Each row is a point on a landscape with many valleys, with its height.
A ball rolls from a point to the lowest of its 2 nearest points, and stops where none of them is lower. Distance is the straight distance between rows; heights are no part of it.
J_545: [154 115 159 142  97 130 140 126 121 149 131 181 123 117 103 161 138 120
  86  95 135 140 127 141 126 107 100 156 131 142 102 112 183 132  94 151
 149  94 101 130 105  74 159 126 155 165 124 124 120 133  69 126  81 105
 141 127  97 129 126 137 151 142 129  70 105 194]  h=6.32
J_703: [ 65 154 129 131 126 178 139 129 151 164 167 113 140 129 168 121  74 144
 118 143  79 108  76 113 152 128 124  92 159  93 163 123 126 142 131  96
  93 217 137  95 124 140 106 146  43 115 133 145 158 117 166  99 127 160
 115  97 140  79  86 145  60 113 100 187 102 156]  h=2.81
J_846: [143 158 113 130 166 158  64 132 117 125  98 133 189 199 147 107  95  95
 156 203 116 183  85 104 121 150 124  82 168 110 127 112  94 138 106 109
 118 190 118 102 137 119 124 100 129 134 133 104 118 159 135  84 169 131
 150  81 156 128 110 129  88  51  81 187 110 101]  h=4.13
J_553: [156 122 149 140  60  64 161 142 119 108 153 158 131 142 109 159 137 129
  98 129 126 121 125 136  76 190 145 150  95 162  92 107 166 144  94 113
 135  35 114  99 110 128 180 163 163 136 145 164  97 113 100 110 121 117
 140 134 130 145 157 176 136 118 101  64 148 177]  h=3.29
J_275: [161 116 168 124 103 154 122 128 120  75  76 142 106 129  87 149 122 131
 116 115 154 132  74  98 104 153 157 145 132 148  77 128 170 162  65 185
 174  76 138  91 122 123 139 108 168 105 122 107  77 118  87 142 117  82
 171 129 155 166 150 109 136 129 118  62  73 149]  h=7.94
J_680: [144 125 123 141 141 158 117 139  63 104  91 116 135  73  92 121 159 157
 115 140 148 125 129  99 126 113 109 130  99 150 113 125 137 124 148 139
 150  87 132 138 146 123 163  98  98 135 104 136 100 143 118 191  95 114
 132 178 107 161 165 106 153 154 130 113 125 103]  h=4.59
J_968: [151 154 137 126 110 128 130 115  56 114 139 128 177 121 171 177 126  92
 136 182  83 146 185 135  46 166  97 154  80 159  95  78 141 114  86  74
 139  56 121  95 105 113 150 132 149 150 146 114  71 117  54 182  92 176
 172 102 140 140 127 221  79  93 109 141 138 140]  h=3.42
J_410: [100 154 122 112 130 111 162 119 159 145 180 102  90 108 154 120  95 127
 132  71  84 121 114 136 117 171 141 124 150 115 162 124 125 123 121 100
  76 158 117 124 137 162 100 185  76 125 110 134 150 120 147  95 159 142
 104 127 175  91  95 144  59 146 178 188 154 105]  h=4.65
J_298: [150 146 136  77 110 221 134 132  92 101 103 109  99 102 131 171 117 102
 114 116 143 175 157 101  79  69  65 201 141 142 131 148 143  88  89 150
 124 136 111 107  64 127 150 126 183 101 159  45 108 133  80 164  95 151
 127 155 137 127 124 121  69 181 168 141 104  86]  h=3.40
J_392: [126 170  83 156 219 194  77  80 152 127  82 108 156 151 179 104 104  97
 162 147 126 191 155 153 119 142 136  79 146  96 144 107  40 135 127 115
 100 163 119 122 173 154  96  90 123 121 143  76 135 138  97 128 154 122
 151 106 180 149 154 136  61  91 148 202 158  59]  h=7.82
J_919: [105 149 127 118 124 220 147 150  75  94 111 106 124  85 121 112 131 164
  92 163 118 101  96 101 102 120 129 132  88 151 145 134 138 119 134 130
 129 106 136 112 120 149 156 118  88  96 137 138 112 117 135 202  92 159
 142 161 122 139 164 117 105 169 117 136 107 125]  h=5.55
J_14: [ 73 143 108 140 102  86 149 162 147 180 157 144 110 115 110  83  97 171
  90 137 128  89  51 119 150 145 173  84 137  95 164 133 145 133 155 137
  98 168 118 117 145 160 113 143  52 123 129 173 174 129 208  80 152 124
 107 133 106  69 100  96 124 160 104 114 132 174]  h=8.77
J_859: [ 85 112 133 155 163 159 126  99 179 164  93 108 141  99 138 175 160 150
  95 123 133  98 206 172 156  87 137 127 138 114 117 122 123 165 134 138
 186 112 157 140 140  92 119 105 133 125 115 139 131 100  94 155  70 107
 123 129 110 193 147 150 112 154 126 115 139 178]  h=7.04
J_528: [138 115  90 129 173  93  97 124 127 134 151  84 102 103 148 105 136 135
 181 108 102 120 128 113 184 151 151 101 107 100 146 126 101 120 179 122
 127 152 132 163 185 125  97 128  63 128 101 147 139 132 160 132 152 126
 126 149 132 120 110 123 176 112 164 145 141  94]  h=5.86
J_935: [204 113 126 106 179 109 134  91 131  80 158 106 105 123 169 153 100 109
 199  95  92 116 142 106 124 187 170 115  87 133 102  85 100 133 123 101
 126 111 152 140 159 133  90 118 128 126  99  99 114  89  92 165 127 165
 168 126 164 156  96 165 137  69 170 116 151  98]  h=4.64
J_65: [ 99 127 104 113 154 129 145 129 105 142 185  88 104  70 143  92 119 155
 158 112  83  84  97 107 152 150 114 127  95 112 160 123 131 101 183  90
  92 157 131 147 149 145  96 140  36 139 105 162 153 128 165 148 122 165
 120 158 131  84 106 146 151 137 168 161 137 111]  h=4.98
J_601: [173 120 138  84  72 112 156 137  60  75 164 180 125 147 102 111 140 117
 118 136 130 136 121 134  94 136 114 176  90 174 120 134 129  80 122  93
 115  73 133 126  83 146 124 114 166 134 132 117 115 130 136 163 139 189
 149 105 129 104 109 164 155 110 100  80 125  95]  h=5.10
J_175: [141 176 115 151 128 198  86 137  71 115  88 137 195 152 117  78 108 119
 103 216 127 174  51  80 105 153 106  94 138 123 134 112 129 107 114 115
 110 163  97  90 142 135 166 105  99 142 140 122 106 163 131 122 138 119
 145 103 141 102 150 105  91  96  81 183 105  99]  h=2.96
J_852: [110 137 140 122 106 118 174 111 146 149 189 135  91  90 123 126 109 135
 107  73 105 116 108 136 147 122 113 158 146 126 146 128 141 104 127 115
  84 140  98 135 111 133 114 155  79 145 115 128 156 115 117 110 122 151
 110 133 139  76  95 142 106 169 161 138 138 132]  h=5.32
J_142: [161 107 165 114  97  66 146 126 167 123 184 135 111 172 153 151 100 106
 161 144 103 135  88 101 136 201 159 138 124 111  95 100 184 132  99 106
 129 130 123  99 119 124 111 175 164 147 135 122 118 100 134  57 147 129
 142 119 150 115  91 144 141  64 133 100 113 180]  h=7.21
J_170: [108 163 119 138 149 166 134  98 178 108 121 137 110 152 127 100 103 109
 104 142 155 166  82 146 123 153 158  90 153 110 155 137  90 135 122 143
  82 143 110 104 139 190  88 106 159  98 159  93 143 129 160 118 170 123
 128 120 142 111 170  92  89 156 118 155 140  97]  h=7.24
J_799: [135 128 131 156 180 163 126  77 177 118 125 123 144 140 177 146 123 109
 144 157 114 128 146 133 149 146 134  94 111  95 118  91 110 163 122 122
 147 132 147 123 135 129  75  88 159 124 144 102 122  76 108 165  98 148
 154 106 125 156 147 141 106  84 123 133 129 145]  h=7.19
J_826: [111 149 106  69 144 180 132 155 105  70 109  88  82 116 109  97 117 155
 154 117 142  99  89  95 102 138 178 114 105 166 150 181  90 136 140 137
 123 127 184 131 132 197 115 112 117  39 128 115 121 125 225 166 174 141
 111 170 150 146 134  75 118 165 123 137 118  70]  h=7.00
J_54: [124 100 111  98 122  69 100 172  47 161 121 135 172 138 130  74 148 131
 183 116 147 121 154 125 168  46  91 131 138 136 155 160  79  61 189 139
 119 181 131 192 147  99 154  98  77 144  81 154 153 169 168 158 151 161
  83 115 105  71  59  88 196 118 103 136 128  53]  h=5.67
J_816: [116 164  86 122 196 151 106 107 137 112 126 109 121 145 171  97  92 111
 163 139 125 153 105 128 120 160 137  85 133 110 153 130  64 117 150 113
  81 180 133 120 143 170  90 107 117  93 138  94 141 133 174 121 175 142
 123 121 155 107 139 110  83 112 145 198 147  66]  h=7.55
J_550: [175 105 128 133  91  85 152 126  84 101 165 174 110 115  91 142 152 128
 101 130 146 137 134 137  94 150 110 173  64 158 103 108 155 112 122 104
 119  42 113 119 107 129 145 127 161 142 137 131 107 121 111 171 105 151
 157 152  97 116 160 164 179 124 112  58 149 138]  h=4.26
J_209: [147 135 143 132 141 166 104 118  76 128 108  98 167 102 179 198 122  91
 153 182 100 157 196 108  49 134  88 150  95 113  91  82 155 123  85  99
 168  88 136  90  82 108 146 128 171 143 166  88  57 116  51 184  70 138
 155 130 129 187 128 202  75 101 149 151 116 155]  h=2.76
J_708: [140 129 105 150 131  85 121 136 117 123 145  96  99 109 133 123 154 126
 142 147 142 142 153 128 114 157 120 128  88 119 114 124 152 112 166 111
 108  98  93 118 128 146 161 164 134 133 144 138 129 145 145 110 134  95
 111 174 104 155 179 117 166 146 162 136 165 124]  h=8.30
J_710: [110 126 132 136 181 141 128  93 191 135 146 112 146 165 176 126 102 110
 158 152 112 116 105 136 162 141 140  92 147  91 148 124  96 168 135 118
 127 190 148 122 136 128  77 111 145 120 144 118 144  97 155  99 128 147
 129  95 130 125 128 140 107  77 117 159 128 146]  h=6.91
J_653: [117 154 105 121 151  87 125 109 154 147 111 114  81 103 118  98 138 120
 157  23 141 141 184 172 143 101 142 143 181 131 155 159  70 102 139 174
  84 155 123 173 169 147 139 154 104 118 113 112 158 168 130 115 186  89
  88 131 165 104 120  81 114 184 181 163 168  40]  h=4.43
J_267: [ 87 166 144 158  63 150 136 191  69 153  93 124 200 132 122 103 123 159
  80 172 119 111  90  83  98 125 131 112 134 166 107 131 177 151  91 123
 149 138 111  89 132 108 223 176  65 156 111 204 102 162 117  95 127  99
  85 106 138 122 133 123  77 118  84 162 121 170]  h=6.04
J_287: [124 107 100 132 139 101 129 122 156 146 150 149  66 111 101 117 137 129
 125  93 178 139 133 147 174  92 107 140 133  87 142 151 130  93 190 152
 100 155 102 176 136 134  92 104 141 143 148 105 182 124 148 118 127  99
 113 190  79  81 126  76 214 169 176  91 131 115]  h=7.38
J_138: [ 87 118 128 156 101 130 155 149 162 188 146 182 149 143 116 103 104 193
  62 148 120  80  51 123 164 122 163  88 138 108 151 128 141 146 150 121
 121 157 126 124 139 126 116 125  72 125 120 191 160 121 171 103 126 139
 138 103 100  75 103 127 141 131  59  95 112 220]  h=9.18
J_139: [204 116 118  91 197 132 108  94 105  89 160 130 129 147 182 134 116  93
 206 141 108 146 157 114 119 157 126 134  71 132 125  95  78 107 146  83
 125 135 153 153 141 119  74  85 149 127 123  73 118  99 100 182 124 204
 180 125 153 115  88 170 143  37 148 121 143  73]  h=5.11
J_483: [103 121 131  79 133 199 132 165  88  72 117  81 112  92 123 112 131 177
 147 147 115  60  85  71 101 137 165 122  83 173 141 160 123 141 145 122
 154 128 184 127 122 164 149 116  91  69 126 150 106 114 192 186 128 164
 118 168 136 163 131 117 122 154 115 132  97 125]  h=6.33
J_500: [124 141 112  82 114 122 179 105 160  99 165 121  59 117 108 110 119 117
 122  49 144 115 101 154 110 145 159 145 147 138 159 165 111 118 116 138
  75 126 133 143 103 205  91 147 151  80 122  94 146 125 172 126 170 151
 114 142 155 101 111 106 108 191 169 132 144  76]  h=6.52
J_181: [137 127 140 148 111 158 141 126 129 144 151 184 143 146  98  95 114 155
  64 150 118 137  47 109 145 139 136 117 136 121 135 119 148 119 126 133
 106 136 118 107 128 138 116  99 105 153 146 145 142 131 124 135 111 164
 161 105 118  72 126 132 151 123  76  97  94 173]  h=9.15
J_266: [148 142 124 149 100 165 135 144  66 120 112 123 112  73 112 142 150 119
 112 144 158 166 156 113  82 107  46 171 105 126 117 131 182  96 140 129
 106  96  67 110  91 129 181 144 150 146 166 107 110 155  95 153  88  98
 114 185  90 114 178 110 152 179 167 132 139  99]  h=5.01
J_34: [ 89 138 112 102 115 158 135 166 121 105 135 103  83 127 119  88 121 151
 120 156 150  99  62 102 116 145 145 103 114 135 143 170 128 130 146 145
 131 141 145 112 117 188 130 132 120  85 165 136 138 136 220 115 165 134
 113 152 115 125 147  75 136 176 117 144 107 124]  h=7.60
J_648: [ 61 148 139 154 115 179 102 167  79 168  94 126 204 131 120 103 129 163
 100 173 112 108 112 107 135  82  95 101 166 132 130 141 134 134 124 116
 137 182 129 113 120  99 177 147  57 148 106 179 127 165 124 133 110 124
  98  91 101 122 119 113  86 130  62 184 112 159]  h=6.96
J_201: [130 134 128  88 151 173 145 102 151 124 124  94  78  94 143 167 117  94
 153  73 117 167 187 139 106  80  78 183 160 124 139 156 117 103 114 134
 108 163 120 127  84 143 119 146 163 115 143  59 130 131  93 139 122 127
 108 150 161 135 113 123  70 172 210 172 128  75]  h=2.10
J_148: [179 127 152 141  52 116 129 177  39  99  75 163 165 129 100 128 160 109
 107 163 148 158  86  79  73 140  77 158 104 168  75 107 211 113  90 139
 154  82  80  81  99 107 213 141 153 166 140 143  80 166  82 126 108  84
 125 141 100 113 151 123 159 116 123  89 106 134]  h=6.02
J_762: [165 113 121 154 181 112 122  67 184 117 124 127 154 164 194 164 146 105
 163 187 130 134 187 126 134 175 148 109  83  98  96  74 123 171 114 104
 165  88 150 138 132 115  79  87 186 134 131  98  82  57 103 189  73 165
 173 105 116 180 150 151 144  41 115 103 146 155]  h=7.36
J_420: [135 125  98  92 132  98 159 119 144 112 149 104  50  72 107 120 142 138
 141  52 153 109 157 154 118 123 135 148 112 136 156 168 107 109 152 132
  96 119 136 160 125 174 102 143 129 101 122 118 150 115 155 151 149 131
  88 175 130 116 136 102 161 188 190 135 167  70]  h=5.98
J_169: [154 110 163 163  69  84 121 171 144 151  98 175 159 162  86 132 135 152
  96 136 150 119  78  97 137 145 141 124 143 157  87 118 203 166  86 150
 179 109 105 126 136  82 168 138 142 166 109 174 109 150  99  70 126  68
 151 127 108 119 114 115 177 105 102  58  98 195]  h=6.34
J_921: [136 137  91  97 171 116 118 115 152 133 119  98  92 129 150 123 139  82
 185  62 134 156 202 164 125  86 116 155 151 137 158 167  76 100 143 138
 110 177 131 154 121 139 129 143 145 119 144  82 148 150 126 100 176 104
  88 130 162 123 109 100 102 153 192 183 159  44]  h=3.43
J_902: [157 119 143 128 113 182 128 135 101 108 121 170 116 118  96 116 115 139
  92 148 136 152  30  89 126 123 113 131 131 132 127 136 164 111 104 146
 139 141 112  92 118 130 135  78 117 132 143 104 121 139 115 151 105 136
 168 139 112  83 136  92 160 142 108  97  63 133]  h=8.78
J_80: [179 100 161  63  66  78 151 150  72  93 198 166 106 140  98 124 129 122
 155 114 106 107 104 106 108 146 104 182 104 159 110 136 161  62 124  95
 115 103 131 135  90 127 124 151 150 149 128 128 121 132 142 118 146 190
 120 123 129  65  57 150 171 107 132  90 121 121]  h=5.93
J_668: [ 90 101 113 168 164 123 136  94 194 177 126 112 105  86 146 152 152 139
 102 105 131 116 219 191 151 110 119 133 121  81 139 118 130 145 153 119
 126 107  99 151 132 116 132 130 121 148 146 136 155 106  93 104  86  92
 117 157 108 166 181 152 135 156 160 124 156 171]  h=6.66
J_871: [155 108 141  80 144 110 140 124 119  80 139 100 115 117 149 161 131 120
 176 102 106  75 177 123 111 130 163 142  91 157 113 131  92 133 132 109
 158 102 190 147 130 125 105 126 165  97  97 110 110  84 128 172 131 176
 137 124 157 176  99 164 125 101 144 121 145 111]  h=3.93
J_253: [138  95 104 137 156  72 111 148 149 140 137 101  70 106 112 122 157 143
 150 113 169 121 147 131 176 131 126 118 101  95 134 138 159 116 182 151
 122 119 109 166 159 133 115 130 119 140 126 148 149 123 164 105 132  87
 112 184  78 124 146  83 217 150 170 111 144 130]  h=7.85
J_536: [138 127 101  86 142 136 109 143  53 129 130 137 128 103 114  79 140 144
 167 128 138 133 142 101 149  68  88 138 106 130 168 149  74  50 201 122
  97 168 137 179 128 120 109  72  81 136 105 115 157 153 164 197 124 180
 115 152 115  66  92 100 191 143 134 137 132  43]  h=4.63
J_718: [ 75 123  94 170 175 102 154  86 214 187 124 139  94 100 128 126 141 142
  93  67 129 112 201 217 165 117 158 116 137  84 164 113  90 151 165 129
  99 106 105 181 169 130 100 105  97 127 117 149 182 115 105 107 126  98
 115 147 143 135 183 141 136 165 157 105 189 149]  h=6.31
J_568: [108 148 110 199 103 122 109 170  86 148  86 121 207 123 121 119 157 149
  83 214 124 125 119 106 108 148 106  97  94 154 100  99 166 145 116 108
 138  84  88 108 152 110 214 165  81 157 133 194 101 170 101 125 120  89
 117 121 111 154 181 147 117 109  90 153 154 158]  h=4.97
J_677: [128  95 142 143 164 115 105 102 166 119 101 148 110 139 100 133 136 134
 136  86 154 133 125 140 187  97 173 114 173 115 113 134 105 157 126 173
 143 141 152 158 168  86  86 110 129 123  86 122 147 132 132 111 135 106
 143 121 138 155 118  86 156 132 139  92 102 126]  h=7.68
J_619: [169 110 147 144  82  77 110 146 132 106  79 173 158 194  72 113 152 140
 111 148 172 132  86 115 127 156 168 117 134 172  78 125 159 166  86 162
 175  85 123 128 142 100 155 114 167 135 113 155 102 156 125  96 164  75
 156 114 131 158 148 108 172  92  97  67 112 142]  h=7.02
J_66: [ 97 126 161 138 112 127 119 153 158 149 139  81 147 137 177 167 137 108
 153 187  98 109 153 105 120 144 100 127 115 124 115 122 181 152 135  92
 157 136 135 105  78 114 167 191 152 141 168 132 106 123 143  77 117 105
 100 134  95 179 141 153 119 104 120 173 126 194]  h=5.02
J_79: [119 139 133 112  90 106 117 141 151 118 108 181 164 220  85  93 107 119
 101 128 162 139  96 151 145 110 169 103 208 127 144 161  91 147 105 165
 116 165 140 129 150 135 110 112 145 110 110 138 157 149 177  61 190 121
 114  65 153 115  96 103  81 122  52 109 101 122]  h=7.73
J_953: [ 89 118  94 114 107  74 125 174 127 146 162  90  75 109 126  94 127 149
 145 139 141  78  93 120 137 141 148  97 116 113 149 161 155 121 176 139
 114 160 128 130 136 173 122 151  82 103 139 175 160 134 231  80 160 110
  83 163  91  93 106  67 174 173 147 144 129 144]  h=8.22
J_866: [123 110 164 150  83  96 139 153 138 174 150 161 159 146 117 145 128 142
 108 144 112 112 116 123 142 115 113 126 130 141 101 114 184 134 118 117
 163 124 114 134 122  68 159 161 113 175 110 173 122 136 100  88 104 104
 120 114  93 117 105 147 155 110  90 102 128 212]  h=5.39
J_476: [130 123 162 142 135 116 115 115 127 124 106 100 160 122 136 170 123 133
 147  97 106  88 175 128 127 126 161 125 143 142  83  97 128 178  95 141
 186  89 160 147 163  91 137 158 130 135  72 148 100 122  66 135 111 105
 143  92 167 216 112 171  83 111 130 112 126 168]  h=1.31
J_701: [127 136 137 136 117 150 123 124 136 121 103 144 193 189 121 119 118 110
  96 157 110 141 118 146 117 127 147 116 161 148 119 114 102 162  95 130
 142 117 144 103 135 119 120 119 151 137 118 136 117 119 101 129 141 134
 143  65 153 149 132 142  69 103  58 126 112 152]  h=3.92
J_248: [140 123 124 135 165 146 132  90 160 133 135 110  89  93 156 180 138  83
 131 106 128 177 223 158 119  88  67 187 116  90 144 113 128 107 131 123
 117 134 108 115  93 127  94 120 196 124 165  57 137 112  79 147  77 126
 129 169 130 137 149 148 106 133 212 140 144 104]  h=0.75
J_187: [ 97 133 149 111 119 142 175 126 151 135 198 105 123 136 176 128  84 139
 128 133  69  90  81 109 124 180 146 126 126 121 150 118 134 136 128  91
 100 153 137  93 122 157  95 168 100 121 133 134 146  86 150 105 128 165
 113 114 149  94  98 161  77 117 128 169 124 168]  h=3.85
J_235: [134 181 107 190 129 169  98 154  62 139 106 123 196 106 142  89 131 128
  89 222 113 168  92  89 101 170 105  89 104 127 116  84 162 124 112 100
 117 111  67  82 157 120 191 149  63 160 135 155  88 173 103 126 124  90
 138 129 131 119 187 137  90  97 111 177 152 119]  h=4.12
J_759: [174 105 166 130  99 112 136 115 140  92  94 172 135 170  94 142 128 129
 113  96 149 131  93 137 129 146 182 125 154 162  82 111 138 174  75 170
 161  87 154 130 151 101 106 102 170 125  97 132 107 115  90 125 131 107
 178  98 151 164 125 120 145 107 104  57  89 152]  h=7.53
J_599: [148 119 149 131 148 126 118  94 151 133 138 105 135 107 177 205 143  73
 157 159 109 167 223 135  92 127  79 167  93  95 105 100 156 122 110 101
 158 118 126 100  84 106 111 126 209 139 165  74  94  94  78 153  58 132
 145 153 117 172 136 181 113  95 174 131 130 160]  h=1.93
J_907: [121 120 129 103 140  97 112 153 111 116  97  89 158 141 149 157 152 122
 167 112 113  96 217 147 119 102 150 137 127 167 106 137  88 145 123 128
 166  96 175 149 144  94 160 151 154 138 105 139 109 123 115 138 157 133
 110  99 160 209 109 159 113 117 127 140 137 112]  h=2.83
J_627: [ 97 141 133 159 161 173 132  97 155 122  91  99 125  95 121 148 137 145
  97  98 127 118 162 149 140 116 154 111 143 126 123 116 109 165 114 151
 138  98 142 127 161 128 129 121 116 118 107 127 127 111  89 154 108 110
 149 136 160 186 169 128  86 159 145 131 133 136]  h=7.39
J_173: [132 138 154 144 119 151 155 110 145  84  95 112 102 103 110 158 107 139
  83  88 154 141 110 134  95 159 162 131 133 150 111 133 134 177  77 166
 140  47 131  99 132 150 149 125 156  91 126 109 100 113  80 155 126  98
 159 132 167 180 168 119  85 176 145  96 129 145]  h=7.75
J_288: [ 91 121  90 143 172  99 154 105 173 141 116 103  94  89 134 113 162 151
 118  68 137  88 210 213 139 117 165 129 104 114 165 131  70 134 172 121
 109 101 155 157 174 141  98  96 115 100 136 133 167 102 122 155 122 134
 101 149 144 142 177 151 131 162 156 139 176 104]  h=5.90
J_835: [167 110 126 117 118 110 137 113 126 121 162 164  88 116  98 128 129 115
 119 108 155 155 115 128 147 105 108 158 126 109 133 138 146  89 146 139
 109 123 113 143 101 130 106 123 158 139 137  98 151 129 136 120 115 136
 140 143 100  92 112 111 177 141 151  82 113 115]  h=6.80
J_966: [101 119 105 132 192 112 101 100 172 145 148  85 120 130 174 110 114 120
 196 100 113 118 135 136 178 140 158  89 135  79 154 133  96 159 156 132
 131 207 145 150 165 128  72 123 101 106 115 125 159 116 183  92 149 120
 112 127 140 135 114 116 133  92 160 171 134 109]  h=6.48
J_22: [139 145 136 154 141 159  94 125 165 115  90 145 192 224 133 116 116  98
 113 212 142 177 104 135 125 150 122  85 176 105 139 128 113 162  97 132
 137 156 136 104 120 134 106  99 184 130 153 112 121 138 132  91 148 119
 145  64 132 149 146 116  95  74  55 152 104 155]  h=4.69
J_673: [136 111 165 120  88 147 166 125 124 135 174 151  92 103 116 158 108 128
  94  91 116 131 100 112 126 118  91 173 147 126 125 126 177  96 114 134
 110 119  94 104  85 118 134 146 130 154 140 117 130 117  78 118 100 135
 120 141 106  85  92 140 137 156 146 108 107 171]  h=6.06
J_8: [ 85 145 140 115  93 172 124 174 112 146 124 138 147 148 117 108 115 141
 100 164 135 126  82 103 135  86  99 123 168 126 153 171 142 120 134 136
 126 189 133 112  95 145 147 129 109 127 140 138 147 146 164  99 127 131
  96 115 105  93 115  97 114 140  84 151  89 145]  h=7.69
J_21: [114 137 116 144 120  88 126 136 177 151 120 176 132 185  98  87 123 124
  85 108 165 138 110 174 149 123 176  86 189 122 150 131 102 150 135 168
 111 132 116 141 153 128 110 121 134 123 122 140 173 146 173  60 183  90
 118 103 135 119 135 103 130 154  85  95 149 139]  h=7.23
J_598: [163 144 118 137 136 112 120 130  77 115 134 127 159 118 143 135 140 109
 133 182 114 148 166 124  92 144 104 138  75 153 113  96 123 108 135  96
 130  82 118 124 126 115 159 137 135 149 140 134 105 130  97 170 125 153
 151 113 128 152 159 169 136  95 112 137 156  97]  h=4.17
J_449: [123  77 108  92 140  38  85 143 118 166 118 127 169 159 130 107 146 129
 210  94 130  99 177 155 202  64 127 126 145 129 147 170  70  92 163 153
 157 187 159 210 155  90 138 116 120 122 104 156 151 158 179 134 162 150
  92  91 103 117  50 107 188  99 124 137 125  76]  h=6.47
J_631: [ 84 122 140 136 141 128 111 131 178 177 123  93 147 168 157 159 138 103
 141 181 115 141 152 138 145  88  75 127 156  98 145 147 146 141 143 116
 145 189 127 112  81 104 135 156 159 146 167 116 139 137 145  70 117 110
  98 114  70 139 132 129 122 111 110 175 115 175]  h=5.72
J_116: [ 88 138 122 154 130 103 162 103 190 167 133 174 121 150 116 110 115 136
  72  70 135 121 150 204 153 108 170 111 173 123 157 125  81 151 141 145
  85 108 113 156 144 122 104 123 127 123 127 140 181 117 116 110 151 120
 131 105 148 118 149 138 103 166 105 101 170 147]  h=6.74
J_465: [109 107 142 139 124  73 109 131 195 173 126 143 157 191 126 156 143 113
 144 134 138 134 178 164 166  87 118 126 187 117 127 133 131 153 125 139
 157 155 136 155 112  82 131 160 181 157 137 134 151 144 142  44 137  87
 109 100  96 146 108 132 134 103 112 133 128 165]  h=6.37
J_9: [183 129 141 140  84 153 119 129  68 100 109 150 133  98 102 159 143 113
 105 145 158 182 115 102  79 118  58 165  93 134  89 118 187 119  94 146
 145  75 101  85  91 117 166 107 179 134 165 100  70 134  83 173  81 102
 158 160  99 133 173 129 150 136 137  90 108 133]  h=5.79
J_367: [186 150 125 130  85  90 114 166  51  95 116 144 156 142 112 125 166 105
 132 166 143 154 144 104  78 160 108 145  93 170  83 117 148 109 122 102
 136  69 102 115 121 121 208 153 138 160 132 147  91 165 109 140 149 111
 137 134 117 155 160 134 156 105 111 121 152  92]  h=5.00
J_855: [ 79 148 110 160 166 173 116 114 142 163 155 121 119 100 147  98 104 151
 117 129 103 123  75 120 170 134 126  92 149  88 171 126 116 119 157 119
  97 189 114 122 143 142  84 118  46 124 122 136 165 124 163 126 129 139
 128 125 130  74 125 124 115 141 134 181 125 121]  h=3.91
J_205: [129 129 153 138 124 165 120 102 136 133 103 149 183 136 131 150 115 141
  98 123 102 109 119 134 140 119 154 115 161 143 102  97 133 181  84 140
 170 124 167 123 140  85 100 118 118 133  94 136 114 107  68 158  90 148
 161  60 150 162 111 163  90 102  82 102  92 181]  h=2.88
J_199: [118 141 109 117 117 115 178 110 181 115 168 139  75 155 136 106 116 123
 113 104 147 127  82 151 119 185 176 104 121 126 153 150 112 140 129 136
  80 116 126 107 129 204  82 137 152  85 141 118 151 105 195  98 165 145
 130 137 135 102 146 113 114 157 129 121 140 111]  h=6.92
J_604: [115 129 153 113 102 228 117 152  90 118  92 142 131 143  98 101 102 147
  96 148 127 125  18  71 139 106 128 117 169 133 138 170 153 121 107 163
 142 187 132  92 110 145 134  91 112 116 121 117 121 145 131 130 121 133
 131 121 133  80 104  67 123 158  86 119  41 136]  h=8.29
J_152: [155 122 109 111 135 135 114 137  69 113 115 115 113  83  95 101 164 141
 154 108 157 142 145 109 142  87 101 144 101 137 139 142 106  82 170 135
 121 127 136 158 136 127 141 109  93 136 104 131 129 143 128 185 128 145
 124 169 109 119 129  95 166 166 149 122 145  58]  h=3.41
J_183: [163 156 126 109 112 181 142 115  80  99 123 114  93  73 128 162 120 105
 122 122 140 178 150 103  62 136  63 191 108 136 122 125 147  95  95 121
  95  95  85  95  72 158 167 139 165 102 158  81  90 146  95 169  97 128
 142 165 130 126 156 139  99 162 184 147 144  63]  h=4.27
J_429: [ 84  95 126 132 169  94 100 123 181 161 115 117 140 131 124 138 152 154
 151 107 135 101 167 166 200  74 145 107 150 106 141 144  86 147 167 145
 165 171 165 184 153  98  99 114 128 122 102 159 164 123 150 116 122 119
 109 117 104 151 111 125 160 119 129 131 131 142]  h=7.14
J_217: [121 126  78 123 156  76 127 118 155 141 113 107  73  83 101 101 163 146
 147  33 167 107 202 192 154  86 162 153 139 128 172 163  60  98 180 148
 108 129 147 193 171 146 116 111 105 109 115 137 155 136 134 146 162 115
  83 149 144 118 156  99 173 189 172 137 173  57]  h=5.27
J_753: [109 115 155 141  86  94 143 142 139 134 123 106 140 132 139 182 142 126
 125 152 114 105 161 132  99 154 133 134 109 148  90 111 172 154  99 113
 165  74 132 106 112 121 176 184 159 147 140 163 102 120 112 105 108  98
 127 130 120 194 151 169 126 123 116 124 142 201]  h=4.22
J_548: [104  75 129 115 134  56  97 124 169 173 126 168 182 177 106 125 146 150
 145 111 140  95 140 165 214  52 130 119 176 122 128 146  86 131 146 144
 165 167 155 207 145  66 100 106 126 146  86 171 156 141 155 108 142 138
 121  88  91 115  57 131 189  91  90  99 121 128]  h=7.13
J_529: [164  97 191  79  72  86 157 136 118  94 180 141  96 145 121 165 108 117
 171 106  84  97 105 107 118 176 137 172 110 154  93 121 169 108  93 110
 144 106 153 114  94 111 123 165 163 131 118 132 103 100 123  99 133 160
 125 134 144 110  60 160 157  89 143  80 108 171]  h=6.67

For each start below, name the point where the ball stops.
J_253 | J_703
J_953 | J_152
J_181 | J_175
J_170 | J_248
J_677 | J_152
J_668 | J_248
J_799 | J_703

Call two points neighbours if one is among the 2 nearest of the other. Go from one point of each pair to the other, from neighbour to neighbour, staying as low as possible. Name the highest point that can't be avoided.
J_866, J_152 | J_142
J_476, J_175 | J_22
J_152, J_553 | J_429
J_703, J_866 | J_545
